Points on a hilly landscape, in no order, each with its height.
A climber steps from a point to whichever of its 5 nearest points has the largest rise for the distance, and stops where none of them is higher. Distance is the straight distance between rows; heights are no part of it.
rom: [-13 -36  49 -45  19   7  32  48 -26]  h=729
digik: [-20 -27  38 -35  11  -6  34  46 -25]  h=738
sufaz: [-24 -20  28 -33   7 -20  42  49 -20]  h=628
Mede: [ 10 -35  20 -25  16   8  -1  22 -14]  h=662
kazi: [ 12  44 -22  29 -22  14 -30 -42  31]  h=442
des: [ 28   0  19 -27  29   9 -12 -10  -1]  h=841
nif: [ 12  42   6   8  10  19 -18 -51  11]  h=696
Kufi: [ 14  -9 -10   4   3  11 -16 -10   9]  h=795
dunaz: [ 18  27  18 -11  25  11 -11 -40   3]  h=594
dedaf: [-25  -3 -13  -1 -15 -39  31  29  -7]  h=735
fas: [ 22  18  22 -24  33  10 -11 -35   0]  h=538
fefep: [ 10  39 -40  47 -38  16 -38 -38  36]  h=44
mafas: [ 10  11 -34  33 -19  17 -27 -17  23]  h=500
Ruviz: [  7  -2 -28  25  -8  13 -21 -17  17]  h=688
damez: [ 23 -27  30 -40  30  11  -8  17 -10]  h=708
fug: [-17 -22  -9  14  -6  -8   7  13 -13]  h=880
vaz: [-23  -7  17 -33  -2 -32  44  54 -14]  h=518
dizi: [-19 -30  44 -45  15  -5  43  55 -23]  h=677
Tesog: [ 29 -12  23 -35  33  10 -10  -1  -3]  h=675
Tomup: [  0  43  29  23   3  31 -26 -66   2]  h=886
kib: [-19 -18 -12  18 -12  -9   8  12 -12]  h=812
zudit: [ -7  -3 -18 -35 -17 -47  44  70   8]  h=406
remes: [  4 -17 -17  14  -3  10 -14  -4   2]  h=709
Sib: [-12 -19 -21  25 -11   0  -3   1  -3]  h=668
zupab: [-17   4 -24  -8 -20 -50  35  44   2]  h=614
Zunu: [ 20   7 -10   2   8  12 -20 -17  14]  h=783
bobir: [ 15   9 -23  21  -4  11 -21 -21  18]  h=734
lomo: [  3 -22  -9  12  -3   8  -8   3  -1]  h=620
Kefe: [  2  -9 -23  26 -12  10 -13  -6   9]  h=574
Riler: [ 24   9   1  -6  17  11 -18 -21   9]  h=711
rikon: [  7  43  29   8  14  21 -15 -58   3]  h=701
Luda: [-20 -21  15 -17   0 -17  26  36 -22]  h=629
gav: [ 20  17 -18  13  -3  14 -22 -27  18]  h=698
lafe: [ -3   3 -42  49 -30  14 -23 -16  21]  h=330
Relu: [-18 -30  25 -16   7  -9  25  38 -23]  h=717
Pef: [ 21  22  -8   3  10  12 -18 -35  14]  h=712
lun: [ 15  35  -9  11  -4  13 -22 -39  22]  h=646
ruv: [ -7 -36  18 -15   7   0   9  28 -20]  h=707
Sizuk: [-14  -7 -36  43 -28   6  -9  -7   6]  h=505
kedu: [-20   0  -7 -19 -13 -45  38  47  -6]  h=564
buna: [  4  14 -40  43 -29  18 -27 -21  28]  h=269
Fip: [-23  -7   8 -24 -10 -34  40  46 -14]  h=844
Mipu: [-14   1 -21 -19 -19 -48  40  56   6]  h=524
kita: [-21   5 -27  -3 -22 -50  32  33  -2]  h=643
feze: [ 15 -37  32 -37  27  10  -1  27 -19]  h=748
puzed: [-28 -10  -5  -3 -12 -33  28  27 -16]  h=733
dese: [  9  53   8  18  -1  15 -20 -57  16]  h=773
ziz: [ 12  36  25  -2  22  17 -10 -52   0]  h=587
bop: [-26  -3 -30  33 -24 -24  18   8  -6]  h=765
gipa: [-17 -27   8  -5   1  -6  13  25 -20]  h=690
mutuf: [  7 -28   9  -9  13   6  -5  15 -11]  h=541
sebe: [-15   3 -29 -13 -23 -53  34  52   5]  h=561
rabog: [ 11 -20  -4  -6   9  11 -12   4  -1]  h=602
mezo: [ -5 -28   1  -1   1   0   1  13 -12]  h=703
tatok: [ 17  24 -26  24 -15  16 -27 -30  26]  h=565
sumog: [  1  40  35  18  16  33 -18 -63  -2]  h=745
gepa: [ 11  51 -25  35 -27  14 -33 -44  31]  h=349
luk: [ 21  28   5  -6  17  12 -17 -40  10]  h=666
Rili: [  2  56  12  26  -4  22 -21 -64  11]  h=852
rilar: [ 20 -10   0  -7  14  14 -16  -7   3]  h=640
rugin: [-28  -7 -18  18 -19 -28  20  16 -11]  h=884
ruvur: [-18 -25   6  -1  -3  -7  15  22 -15]  h=731
tela: [ 20 -10   9 -22  24   9 -13  -2  -2]  h=579
keb: [  3  37  37   7  20  28 -11 -62  -8]  h=588
namug: [-16 -15 -25  34 -21  -6  -1   1  -4]  h=634
gosak: [ 15  -3 -17   9   0  10 -19 -12  12]  h=873
ful: [  1 -38  38 -37  21   9  12  38 -19]  h=791
kuvu: [ -7 -39  34 -30  15   3  17  37 -22]  h=829

Call two points neighbours if one is among the 5 nearest of the other. Go from one point of each pair to the other, from neighbour to neighbour, staying as high as possible. Name the lowest point that can't be avoided.
fug, gosak => Tesog
kuvu, fug => ruv
des, gosak => Riler
Tomup, fug => luk
Fip, rugin => puzed

Write out the way that a climber takes from each point below.
namug => kib > fug
Mipu => zupab > dedaf > rugin
sufaz => digik > kuvu
kita => dedaf > rugin
